Each row is a point on a landscape with many peaks, with its height.
A climber steps from a point to whichever of its 3 nearest points has the largest rise for the distance, and stops where none of them is higher. Distance is the straight distance between rows; heights are no part of it.
J162: [138 140 136 155 140  94  86 158 143 205 160  90 119 137 122  99 143 134
  98 150 163 149 156]  height 48.2
J917: [110 137 130 124 111  97 140 117 120 137 142 159 156 120 112 125 104 139
  97 107 133 114 145]  height 13.6
J90: [120  92 123  65 137  95 128 123 145  53 125 158 140 120 132 113 114 138
 146 170 110  96 122]  height 56.4
J787: [147 133 130 130 131  59  57 136 145 205 131 134 109 100 118  99 114 133
  96 146 175 136 168]  height 46.2
J892: [144 138 129 141 126 141 113 146 102 154 136 105 146 154  99 130 116 131
  96 131 145 112 149]  height 40.6
J689: [152 117 141 122 120  55  81 135 157 118 182 184 130 129 138 120 111 139
 100 123 164 131 162]  height 64.5
J386: [150 109 139 109 124  35  80 128 149 113 196 185 125 123 144 106 117 133
 112 119 164 128 159]  height 44.9
J959: [ 98 142 128 131 125 198 197 105 130 108  96 101 116 119 160 197 131  81
 160 127  94 110  96]  height 21.6
J337: [154 172 121 182 141  82  80 179 126 224 152 122 108 135 144  88 170 171
 102 139 185 148 175]  height 40.0
J388: [112 136 135 124 104 183 182 118 147  88 110 107 119 128 163 185 125  90
 158 145  76 118 104]  height 31.2
J411: [152 158 107 157 135 178 122 144 103 143 113  64 121 166 116 124 191 123
 111  72 129 179 120]  height 14.5
J231: [111 113 119  86 109 105 159 113 140 107 101 150 131 111 142 119 129 135
 127 119 103 109 105]  height 29.4
J402: [142 151 121 124 137  43  43 151 138 206 120 149 109 104 127  80 126 137
  81 161 178 126 191]  height 59.0
J877: [124 131 131 111  89 180 184 108 134  67 128 103 127 112 163 172 109  93
 174 153  67 122 107]  height 17.9
J994: [142 138 142 135 114 123 133 131  99 146 143 125 152 144 101 121 112 133
  95 122 139 109 143]  height 34.8
J812: [110 103 135  93 130  55  95 112 145  92 198 176 128 127 138 108 122 156
 123 133 126 125 154]  height 23.0
J458: [147  73 124  89 128 144 137  96 139  47 115 179 135 123 171 136  85 114
 186 162  94 113 114]  height 43.6
J394: [132 133 105 138 133 169 110 139  91 163 103  98 125 154 105 131 135 135
 119  91 141 124 126]  height 25.1
J783: [111 177  97 177 165 123 113 171 130 200 139  85 136 124 108 112 168 127
 102  97 182 159 133]  height 10.8
J876: [105 135 160 166 138 195 181 118 105 132  90 108 115 132 106 151 150 113
 163 111 109 148  97]  height 33.5
J398: [ 94  63 141  85 161  54  87  99 141  87 166 196 127 101 117 118  83 158
 163 170 112  77 126]  height 56.1
J923: [134 130 118 150 128 181 122 125  89 161  95 105 117 150 103 128 136 139
 130  92 126 133 116]  height 31.4
J848: [152 124 137 133 123  65  63 136 157 181 139 145 122 105 114 121  95 129
  96 135 175 134 159]  height 47.1
J382: [135 120 148 121 103 128 172 117 130 119 106 144 125 135 142 119 143 131
 116 124  99 114 100]  height 56.9
J618: [134 124 149 147 113 163 162 127 124 132  94 144 114 155 134 135 134 137
 116 125 112 117 103]  height 30.0
J754: [137 133 145 136 118  96 109 126 119 163 157 127 155 122  94 129  92 126
 101 121 144 129 152]  height 58.9
J630: [106 146 117 125 116 215 201  88 124  98 101  91 116 108 165 196 126  84
 163 121  94 101  90]  height 21.1
J922: [128  92 115  77 113 118 145 110 153  82  95 144 128 108 152 137 107 120
 167 135  88 123 101]  height 47.5
J742: [123 122 144 158 123 179 150 127 115 141  84 141 109 150 125 140 132 139
 131 111 116 125 103]  height 25.5
J325: [121 167 108 189 155 109  86 178 150 213 152 106 117 132 126 110 164 156
 103 127 179 160 150]  height 43.5
J404: [141 130 136 145 112 160 140 132 101 141 104 135 130 156 117 128 125 145
 102 123 128 107 124]  height 19.7
J785: [111 145 110 119 107 230 200  80 124  88 105  86 113 102 168 188 120  92
 166 120  90  98  83]  height 20.8
J238: [103 139 157 156 144 201 209 106 107 120  91  95 120 127 126 169 149  90
 168 117 119 138  93]  height 31.8
J809: [130 100 124  83 105 116 155 108 150  94  99 137 128 107 152 138 117 117
 165 128  85 126  97]  height 45.2
J593: [148 123 143 134 127  71  70 131 147 195 150 122 126 106 107 116 100 127
 101 132 163 143 154]  height 56.0
J159: [142 128 144 137 121  81  87 128 138 176 155 126 140 113 101 129  91 125
 102 125 153 138 150]  height 62.6
J462: [131 172 111 132 147  32  50 160 123 229 129 157 126 116 133  74 139 150
  90 156 173 132 215]  height 50.8
J375: [100 112 131  96 129  71 107 117 152  83 179 173 136 133 134 114 126 158
 110 142 119 120 150]  height 42.0
J276: [150  68 139  80 148 113 148  87 124  43 135 187 148 117 165 117  91 105
 182 165 105  88 110]  height 38.8
J518: [120 122 154 150 114 164 171 126 143 125  89 138 112 149 143 153 141 120
 131 129  95 121  95]  height 37.8
J672: [133  87 111  82 118 135 143 104 148  71 101 156 133 109 159 143  91 114
 184 142  87 130 107]  height 44.8
J38: [152 171 102 176 135 191 124 154 124 143  96  73 121 170 122 138 190 117
  91  59 141 198 126]  height 8.9
J860: [158 189 102 196 138 195 138 155 128 180  68  79 131 145 106 140 170 108
  76  49 162 220 118]  height 8.4
J768: [107  94 136  72 145  74 120 114 138  64 155 163 143 113 118 105 115 148
 146 170 107  99 128]  height 58.4
J743: [ 94 124 113  95 116  96 144 120 144 106 120 166 142 115 133 120 122 144
 106 122 119 105 130]  height 39.8
J829: [ 94 115 118  87 125  88 125 128 151  79 141 167 140 126 134 119 124 152
 113 147 116 107 140]  height 56.3
J572: [140 135 140 138 130 112  99 148 121 173 157  96 147 141  94 124 112 125
  96 141 147 130 153]  height 46.1
J755: [134 119 145 110  99 136 173 112 148  93 112 119 121 123 157 154 129 103
 157 138  69 129  96]  height 36.4
J40: [128 138 101 137 144 153 102 157 105 168 123  85 137 156 105 135 132 126
 105 112 151 121 143]  height 17.8
J277: [121 167  94 159 161 135 119 165 115 183 131  71 138 134 107 111 169 116
 104  84 172 155 129]  height 12.8
J814: [118 148  90 142 150 143 106 160 110 182 125  77 134 144 107 125 148 119
 107  96 162 136 136]  height 14.3
J55: [140 170 116 190 149  99  78 179 142 219 150 117 110 135 139 101 169 165
 101 134 184 154 161]  height 44.2
J748: [138 147  91 139 147 155 115 145  95 171 116  70 131 148 109 119 163 119
 112  74 152 144 125]  height 13.0
J786: [112 139 104 111  91 229 194  94 127  68 113  98 112 106 170 182 107  98
 168 140  88  96  91]  height 19.2
J144: [136 104 138 102 128  42  87 122 148 107 200 181 126 127 144 108 118 143
 115 121 150 126 160]  height 34.3
J950: [138 159 119 166 127 200 123 138 103 128 106  67 115 168 109 134 186 133
 122  83 114 185 123]  height 26.8
J254: [160 139 138 125 128  44  42 156 150 166 135 164 116 102 121  95 114 131
  82 165 184 122 177]  height 51.7
J920: [171 129 141 125 123  41  56 152 152 140 155 175 118 109 124 102 113 126
  90 149 187 123 166]  height 47.4
J23: [132 124 132 153 122 178 135 129 102 152  89 131 115 155 116 135 132 146
 125 107 124 119 113]  height 21.9
J498: [142 128 145 145 134  86  85 142 140 197 159  97 130 122 103 112 117 127
 101 145 158 146 152]  height 50.7
J977: [133 135 142 129 105 119 153 122 103 135 131 145 149 134 117 114 121 139
  98 119 131 107 131]  height 26.5
J322: [135 137 133 150 141 109  90 160 135 186 159  84 137 140 104 117 124 124
  97 145 154 139 155]  height 48.1
J442: [100 132 150 150 126 181 184 121 141 124  87 122 114 136 146 177 137  99
 149 128  95 123  96]  height 40.8
J757: [132 141 136 163 128 193 134 122  88 141 102  88 114 149  94 129 162 138
 151  90 110 166 108]  height 42.3
J227: [132 116 150 118 101 133 174 118 147 107 108 127 118 132 154 140 141 112
 137 134  80 124  94]  height 42.8
J30: [132 118 135 105  95 154 178 102 137  78 123 114 129 110 157 157 110  98
 180 145  62 135 103]  height 35.9
J464: [126 153 137 168 127 207 137 132  96 120 103  75 111 160  96 134 179 138
 144  96 109 179 117]  height 62.9
J851: [119 119 111 105  77 236 207  96 126  46 127 110 114 104 169 155  93 108
 171 156  91 105  86]  height 14.4
J200: [113 151 101 157 157 127  92 174 138 192 144  81 131 145 112 124 146 127
  97 127 167 143 147]  height 10.2
J97: [117  71 140  73 162  74 131  99 127  63 148 181 151  99 126 113  86 124
 176 168 114  74 116]  height 55.8
J77: [156 165 102 159 142 169 122 155 107 150 116  64 128 163 118 119 189 115
  97  67 148 176 120]  height 12.9
J656: [ 91 117 117  91 124  83 118 124 155  83 157 169 141 133 133 120 123 156
 106 146 119 111 143]  height 65.5
J272: [116 127 146 166 128 190 151 118  97 145  87 116 111 143  99 136 147 135
 153 100 111 151 103]  height 36.2
J686: [107 141 162 164 142 208 200 119  99 118  89  94 120 135 108 155 155 106
 167 117 122 152  99]  height 32.2
J102: [122 120 128 107  82 191 192  94 117  54 137 118 129  99 160 155  88  98
 185 154  74 125 109]  height 61.9
J562: [117 151 150 169 130 214 158 133  96 113  93  81 110 148  90 140 173 133
 156 113 116 172 109]  height 44.4
J104: [138 127 151 132 105 137 165 123 115 128 111 148 131 144 133 117 135 141
 104 123 117 107 111]  height 39.4
J437: [143 135 123 141 123 158 119 141  95 149 117 117 136 160 106 129 119 138
 100 121 141 109 136]  height 30.9
J371: [160 199 105 187 157 159 130 179 123 166 111  81 145 140 103 109 188 121
  73  91 193 181 121]  height 11.6
J340: [145 156 124 143 134  51  74 153 120 233 140 124 106 110 137  71 152 149
 100 143 174 143 183]  height 39.6
J130: [145 204 113 192 163 142 124 175 119 178 131  81 145 128  99 104 187 129
  83  97 191 175 126]  height 10.7
J83: [132 118 135 120 122  67  91 129 159 114 182 182 137 134 138 131 106 146
  96 123 151 131 163]  height 28.3
J831: [148 174 115 150 141  38  76 166 108 238 142 140 120 118 137  69 156 157
 104 139 178 138 205]  height 36.1
J108: [143 145 111 147 133 171 117 131  86 156 112  73 120 154 104 121 167 131
 130  74 129 158 118]  height 11.5
J646: [134  66 139  76 161  88 145  89 121  57 141 191 154 103 148 114  83 108
 180 160 113  69 110]  height 49.5
J59: [114 128 148 137 115 168 180 124 150 109  98 121 115 140 154 172 137 100
 146 141  81 119  97]  height 59.4
J893: [166 187 103 180 152 173 131 173 124 159  97  76 137 154 115 119 187 113
  72  75 180 187 119]  height 12.1
J894: [109  79 141  73 156  72 120 107 129  62 155 169 146 103 114 108 101 139
 165 172 111  88 119]  height 57.4
J736: [143  81 119  72 133 115 133 116 145  51 110 161 138 121 150 127  99 125
 166 165 106 102 114]  height 48.8
J243: [ 95  73 142  81 157  61 105  99 135  80 167 176 138 102 111 110  96 150
 164 164 108  91 123]  height 55.9
J850: [ 92  75 136  80 149  51  87  97 136  90 185 176 123 111 122 108 109 162
 149 149 113 102 137]  height 45.9
J349: [128  79 137  71 149  89 134 112 129  52 138 165 150 111 128 110  99 129
 170 172 111  86 117]  height 54.9
J539: [115 107 124 102  92 178 184  85 121  56 135 137 132  90 159 149  80  98
 197 150  75 138 111]  height 37.2
J368: [113 132 142 131 110 173 180 120 149  98 102 111 119 135 162 182 132  94
 150 143  77 119 102]  height 41.3
J620: [112 132 128 125 114  87 114 119 142 133 153 169 152 121 118 138  96 139
  96 112 141 123 155]  height 2.6
J459: [130 131 134 158 127 187 132 120  87 153  98 101 114 144  98 125 148 141
 146  87 116 152 107]  height 37.3
J365: [ 97  56 142  90 169  63 116 105 149  77 158 209 142 100 130 134  67 135
 171 179 114  53 120]  height 61.3
J297: [137 127 121 148 124 175 123 132  93 152  95 120 120 157 108 131 129 143
 118 103 133 116 122]  height 24.6
J836: [100 126 120 111 123  85 117 123 152 104 156 178 148 129 131 130 112 151
  98 123 129 117 156]  height 16.8
J32: [117 127 107 111  81 248 202  90 129  59 118 104 108 103 167 171  96 109
 169 140  91  95  79]  height 16.2
J15: [137 152 125 172 144  97  82 172 144 214 156 102 112 136 133  95 162 152
 100 146 171 153 161]  height 46.0
J482: [125  91 115  67 129 108 131 122 152  61 106 157 136 118 143 123 109 137
 154 158 107 103 116]  height 53.4
J722: [125 105 126  97  95 156 169  90 130  70 123 132 133  97 156 153  88 100
 196 146  69 141 107]  height 51.9
J75: [162 121 140 130 120  57  66 142 161 139 158 173 125 120 127 124 101 132
  94 134 176 128 161]  height 43.4
J655: [ 98  99 136  81 139  64 109 113 141  73 176 164 137 121 123 105 122 157
 131 157 110 109 138]  height 61.5

Call two points neighbours if one is among the 3 nearest of the other. Go from one point of each pair to the other, from neighbour to neighbour, staying as high as possible. Name the lowest point that can't be avoided.
J689 and J365 -> J977
J656 and J365 -> J375
J59 and J382 -> J227
J382 and J102 -> J30
J102 and J464 -> J238
J655 and J365 -> J243
